A landscape with many valleys, sampled at points; each row gives a point and its height.
From any point a ball rolls to the lowest of the 2 points nearest to it. It stops when none of these is lower. Distance is the straight distance between rows; heights are no part of it.
q93: [141 140 132 147 210 130  69 127 175 139 132 125  77 178  73 103 163 139
 185 114 113 103 137]  (h 245)
q672: [134 143 133 104 100 135 122 146 113  95 122 113 141 168 154 122 115 111
 143 131 108 116 138]  (h 45)
q504: [106 144 128 153 132 124 134  84 128  81 114 137 114  64 172 158 123 136
 102 140 143 100  79]  (h 246)
q445: [111 168 246 135 145 117  46 139 123 122 148  91 114  83 123 148 124 102
 162 143 149 119 150]  (h 424)
q439: [160 130  73 103 108 107 148 134 127 148 149 220  83 120  89 125 152 124
  70  92 139 167 147]  (h 136)
q305: [123 150 155 160 122 159  71 134 180  86  89 141  84 145 122 121 145  89
 133 121 120 122 124]  (h 498)
q64: [144 139  84 138 117 131 148 125 134  79 126 183  82 149 116 124 156 104
  83 126 114 140 131]  (h 58)
q558: [125  71 100  94 110 162 226  83 114 196 176 177 107 160 136 154 144 148
 109 152 147 133 137]  (h 638)
q382: [150 100 108  79 161 161 210 137  90 155 146 170 129 132 135 120  98 183
 122 125 145 141  99]  (h 434)
q239: [163  65  77 113 118  86 196  84 125 214 172 185 132 141 118 102 143 126
 101 100  99 158 163]  (h 674)
q632: [114 148  94 101 124  96 138 121 148 118 150 193 159 133  97 129 155 123
  86  80 101 135 117]  (h 417)
q847: [141 158  93 139 151 116 157 122 117  68 117 183  85 124 126 124 140 121
 120 138 116 101 117]  (h 143)
q686: [106 182 252 127 162  94  58 123 123 129 169 117 142 122 122 150 152 110
 149 135 137 113 131]  (h 456)
q609: [117  92 114  78 144 185 215 125  99 148 132 122 152 126 165 134  99 169
 129 154 160 156 105]  (h 413)
q822: [130 140 143 133 110 139  81 150 119 160 118 109 143 144 122 121 110 155
 147 134 122 122 100]  (h 208)
q287: [115 122 104 165 108 140 151  93 137  92 120 117 114 142 150 166 135 104
  87 125 117 118 134]  (h 196)
q332: [166 129 102  99  97 140 162 167 124 135 118 204  79 128 102 114 133 140
 101 107 136 144 145]  (h 217)
q341: [106 154 119 157 133 117 116  96 141  68 135 104 129 137 153 138 135 110
 120 116  97  94 109]  (h 133)
q472: [146 104 101 111 128 119 107 118 162 190 145 165 124 168 107  80 153 121
 106  65  74 156 132]  (h 317)
q815: [104 180 194 122 141 143  59 126 177  88 123 144 112 165 121 110 167 105
 190 131 113 101 145]  (h 513)
q516: [113 118 138 120 191 188 147 130 136  73 103 127 131  69 160 142 102 115
 115 100 169 136  85]  (h 450)
q391: [131 145 105 140  77  97 138  90 112 149 145 139 157 139 121 140 135 170
 121 138  80 104 114]  (h 401)
q816: [129 102 139 162 121 103 142 166  78 183 142  60 168 146 125 128  96 156
 170 167 151 119 140]  (h 238)
q161: [ 98 120 156 111  96 115 135 163 111 112 122  31 147  72 168 156  88 126
 132 178 172 155 173]  (h 212)
q528: [155 136 119 103 118 157  96 158  98 160 103 117 169 117  99 107 100 149
 183 132 104 140 129]  (h 249)
q679: [147  88 131 148 116 102 157 143 107 167 156  67 183 177 135 128 108 106
 165 137 125 113 156]  (h 187)
q360: [164 129 106 119 100  89 128 122 109 188 153 151 150 146 113 101 125 178
 143 114  85 100 109]  (h 430)
q198: [ 87 119 163 161 156 121  70 104 186  80 132 105 100  76 161 148 146  70
 107  99 156 122 109]  (h 407)
q660: [156  85 114 102 150  95 106 118 153 205 146 176 111 141 111  47 136 123
 152  80  48 131 138]  (h 357)
q908: [155  77 107  81  80 173 175 105 116 186 123 118 194 136 148 116 106 136
 156 152 111 155 144]  (h 316)
q219: [115 130 143 174 145 146 112 148 128 129 107 105  85 115 144 129 121 156
 105 136 163 122 103]  (h 546)
q536: [157 122 110 110  98 122 159 160 135 163 112 142 110 161 110 107 123 126
  96 103 141 144 143]  (h 276)
q865: [140 155 123  68 112 111 147 134 112  99 129 145 158 156 157  98 123 142
 126 112 101 111 111]  (h 119)
q771: [101 100 147 142 152 177 102 108 134 131 118  60 175 102 145 163 100 110
 137 101 129 144 123]  (h 576)
q623: [121 104 106 110 106 182 216  79 110 154 146 164 121 155 160 167 131 165
 109 160 139 131 117]  (h 621)
q500: [151 145 102 121 170 147 133 138 116  65  89 182  98  84  92 129 133 138
 166 141 110  99 125]  (h 216)
q190: [142 148 132 104 151 135  99 147 129 108 115 124 135 145 109 103 134 109
 182 129  94  95 152]  (h 131)
q329: [109 159 179 182 181 111  26 102 186 115 131 134  78 143  87 127 181  98
 145 141 139 130 144]  (h 320)
q963: [165 107  80 111 134 128 156 131 110 158 128 166 127 113  78 118 118 133
 142  94  86 118 153]  (h 702)
q906: [122 132  81 119 102  99 194  88 100 122 156 158 151 144 137 146 141 161
 101 140 110 109 119]  (h 369)
q132: [ 96 155 135  97 126 103 132 167 117  96 113 123 157  75 140 132 102 153
 125 132 159 140 109]  (h 93)
q806: [147 114 116 101  65 161 167  99 105 158 118  98 161 160 159 137 114 151
 143 179 124 125 144]  (h 345)
q873: [101 114 120  95 135 154 228 135 114 122 129 133 137 136 157 146 111 140
  96 145 179 135 125]  (h 390)
q639: [141 104 126 147 115  99 112 148 101 191 149 108 175 130  75 131 111 138
 166 119 108 122 135]  (h 290)
q321: [136 129 114 163 113 117 109 129 140 142 133  93 113 192 124 128 139 103
 105 118 123 123 151]  (h 435)
q378: [119 162 131 127 151 145  85 134 139  75  73 166 129  50 109 131 131 141
 183 157 121 104 122]  (h 275)
q474: [102  98  99 128  99 127 197 132  95 159 108  86 149 106 113 163 117 149
 106 178 164 124 151]  (h 310)
q413: [102 134  97 131 146  97 184 107 107 118 152 131 147 130 141 149 133 154
  95 124 148 111 100]  (h 337)
q545: [130 105 105 128 125 201 150  93 113 121 102 114 146 103 143 166 112 144
 136 132 107 137 129]  (h 599)
q425: [169 126  68 114 119 101 142 121 126 169 154 178  76 151 105  99 168 140
  63 110 155 185 127]  (h 211)
q927: [173 113  95  86 119 100 123 122 140 190 144 173  82 162 113  74 153 141
  91  86 100 158 126]  (h 274)
q420: [ 97 155 201 135 133 118  45 123 145  93 125 118 125  38 134 153 126 113
 161 135 136 113 130]  (h 377)
q797: [150 123 148 124 106 122 123 148 109 133 134  63 165 196 147 120 109  89
 173 134 103 116 162]  (h 127)
q510: [ 97 124 130 114 168 158 190 134 116  76 129 146 133 100 165 146 112 135
  83 109 180 142 104]  (h 423)
q300: [142 131 111 144 141  74 120 190 106 185 137 131 161 120  70  97 113 171
 161 120 122 115 113]  (h 330)
q868: [107 132 144 119 187 165 108 118 163  46  92 139 124  73 142 129 132 102
 144 116 128 117 100]  (h 476)
q466: [100 149 192 119 167 175  52 106 182  93 119 135 129 144 147 110 153 118
 173 109 111 117 106]  (h 518)
q250: [ 99 155 131 154 150  60 114 149 145  73 137  99  99  89 149 141 139 102
  80 121 186 113 113]  (h 237)
q782: [140 122 136 175 122 108 130 153 114 146 137  56  95 196 142 131 112 107
 126 140 142 112 147]  (h 406)
q930: [108 138 141 167 134 115 118  75 147  49 128 128 112  87 177 147 144 109
 108 132 101  85  90]  (h 191)
q598: [166 122 140 114 115  92 123 139 110 184 155 128 160 168 145  73 116 141
 173 122 100 108 113]  (h 425)
q65: [125 111 107 158  98  85  99 128 130 167 144 123 192 136  77 155 140 101
 148 102  98 134 161]  (h 335)
q172: [127 116 128 136 110 128 162 160  82 168 104  85 140 127 125 129 100 169
 137 171 154 126 135]  (h 273)
q971: [115 144 167 126  97 133 117 183  90 113  96  55 130  87 156 129  83 155
 142 187 161 170 135]  (h 165)
q468: [169 114 117  77  89 149 123 136 108 161 105 127 209 125 114 108  87 131
 169 144 107 158 142]  (h 282)
q106: [127 156 161 154 122 151  83 151 152  91  80 119  70 123 153 116 130 114
 111 135 158 119 108]  (h 524)
q742: [116 146 140 151 163  73 118 184  90 158 141 105 144 116  98 107 107 164
 163 142 145 105 117]  (h 359)
q907: [137 105 153 161 131 112 137 192 126 160 123  75 104 187 108 104 111  98
 134 123 155 144 161]  (h 372)
q291: [105 145 106 143 156  85 145 134 123  95 144  99 115 138 142 139 139 127
  77 119 171 112 107]  (h 294)
q663: [169  88  64 123 144 103 182 109 122 160 156 159 121 141  96 113 137 127
 115  91  89 138 148]  (h 690)
q773: [120 155 119 144 154 109 171 126 117  57 124 166  91  97 162 133 124 127
  96 146 156  98  91]  (h 215)
q469: [135 135 199 142 127 150  73 151  93 151 120  76 124 151 133 123  92 132
 166 148 138 128 125]  (h 159)
q993: [157 116  65 117 122 129 161 101 130 110 175 217  80 141  88 132 148 106
  86  78 105 185 161]  (h 18)
q570: [ 96 110 131 119 153 118 158 152 119  89 126  78 152  32 151 167 107 122
 110 123 170 151 137]  (h 223)
q432: [142 135  92 179 112 142 127  78 154  68 143 184  68 140 126 127 179  94
  59 130 127 180 119]  (h 158)
q25: [148 143  85 158 109 123 116 108 142 145 137 164  84 146  99 123 166 140
  55 116 152 177 106]  (h 265)
q280: [ 90 102 110 104 108 118 221 115 109 184 140 120 162 130 132 153 136 167
 109 191 174 114 129]  (h 347)
q647: [129 145 149 175 190 130  37 113 172 128 135 128  77 164  63 133 181 113
 185 133 106 120 165]  (h 281)
q678: [ 95 121 148 153 137 150 101 130 132 118 102  81 128  87 151 154 107 132
 123 125 161 132 113]  (h 562)
q978: [124 111 113 122 126 196 183  69 102 130 133 125 128 132 165 160 120 161
 123 157 112 118 116]  (h 609)
q923: [142 142 182 122  91 144  88 172  85 148  94  72 134 135 129 116  79 136
 173 182 141 151 144]  (h 109)
q261: [ 99 142 167 175 170 108  39 110 187  87 136 124  79  90 107 151 161  78
 127 108 161 127 115]  (h 367)
q897: [ 87 113 126 141  99 112 162 151 109  97 120  65 133  55 148 165 102 126
 107 150 166 131 159]  (h 169)
q202: [108 152 162 118 113 149  58 131 145  82  82 134 145  33 131 130 115 124
 156 146 135 135 114]  (h 327)
q750: [139 132 113 106 176 115  93 147 164 139 137 144 123 158  73 103 149 122
 177 109  81 101 155]  (h 193)
q861: [153 117 143 114  87 114 136 196 119 155 108 114 128 175 115  93 102 101
 124 126 148 131 154]  (h 326)
q450: [ 94 162 152 123 136  80 119 172 135  86 123 100 131  80 146 124 120 115
 129 139 156 113 114]  (h 161)
q644: [167 126 133 106  92 108 155 147  93 183 134 100 166 178 172  86  96 157
 166 162 115 116 123]  (h 398)
q286: [137  59  86 122 123 127 205  87 138 222 164 146 138 150 130 126 144 147
 114 129 114 131 131]  (h 657)
q826: [ 92 137 154 133 119 132  99 118 175  86 112 131 142 103 147 152 136  90
  85  93 142 144 110]  (h 448)
q21: [160 115 152  90 152 111  83 156 151 205 135 169 124 149  92  60 132 146
 186  92  87 119 124]  (h 397)
q808: [127 158 130  79 102 139 164 132  97 100 121 152 170 102 162 131 110 152
 114 137 138 136 110]  (h 160)
q961: [170 127  99  86  74 114 167 126  76 154 127 114 166 144 152 115 110 155
 159 162  98 109 140]  (h 373)
q32: [113 143 154 102 174 200  90  99 163  76 106 140 153 112 161 121 128 117
 155 114  88 124  95]  (h 499)
q957: [104 194 230 132 153 102  52 122 142  99 148 127 119 165 132 123 159 105
 169 146 121  99 150]  (h 486)
q629: [114 121 105 125 107  99 124 141 134 142 137 140 174 131  81 142 133 109
 113  88 124 135 140]  (h 375)
q227: [ 96 126 128 159 124 142  79  96 180 115 119 140 121 122 133 146 158 105
  67  94 159 151  95]  (h 477)
q213: [119  90 104 158 171 193 117  85 132 110 120  80 147 111 130 166 116 122
 141 107  95 119 119]  (h 588)
q326: [134 140 137 147 121 135  81 143 172 126 129 138  87 193 111 114 152  95
 125 114  88 130 146]  (h 467)
q107: [138 125 128 159  82 176 158 103 127  69  90 137 104 118 165 161 125 105
 110 146 121 120 153]  (h 251)
q363: [130 123  81 162  97 155 146  85 158 120 131 157  95 151 118 155 174 113
  38 116 153 181 133]  (h 234)

For each start below, name the point where the ball stops.
q644: q923
q466: q873
q360: q132
q826: q672
q227: q672
q474: q672
q957: q64

Call two points neighbours if one is among the 2 nearest of the other. Go from one point of each pair to the other, from neighbour to neighbour, staying as low as possible. Name the highest point that can't be avoided.
q993 / q873: q21
q897 / q923: q161
q132 / q923: q570
q639 / q923: q742
q993 / q341: q504
q132 / q672: q808
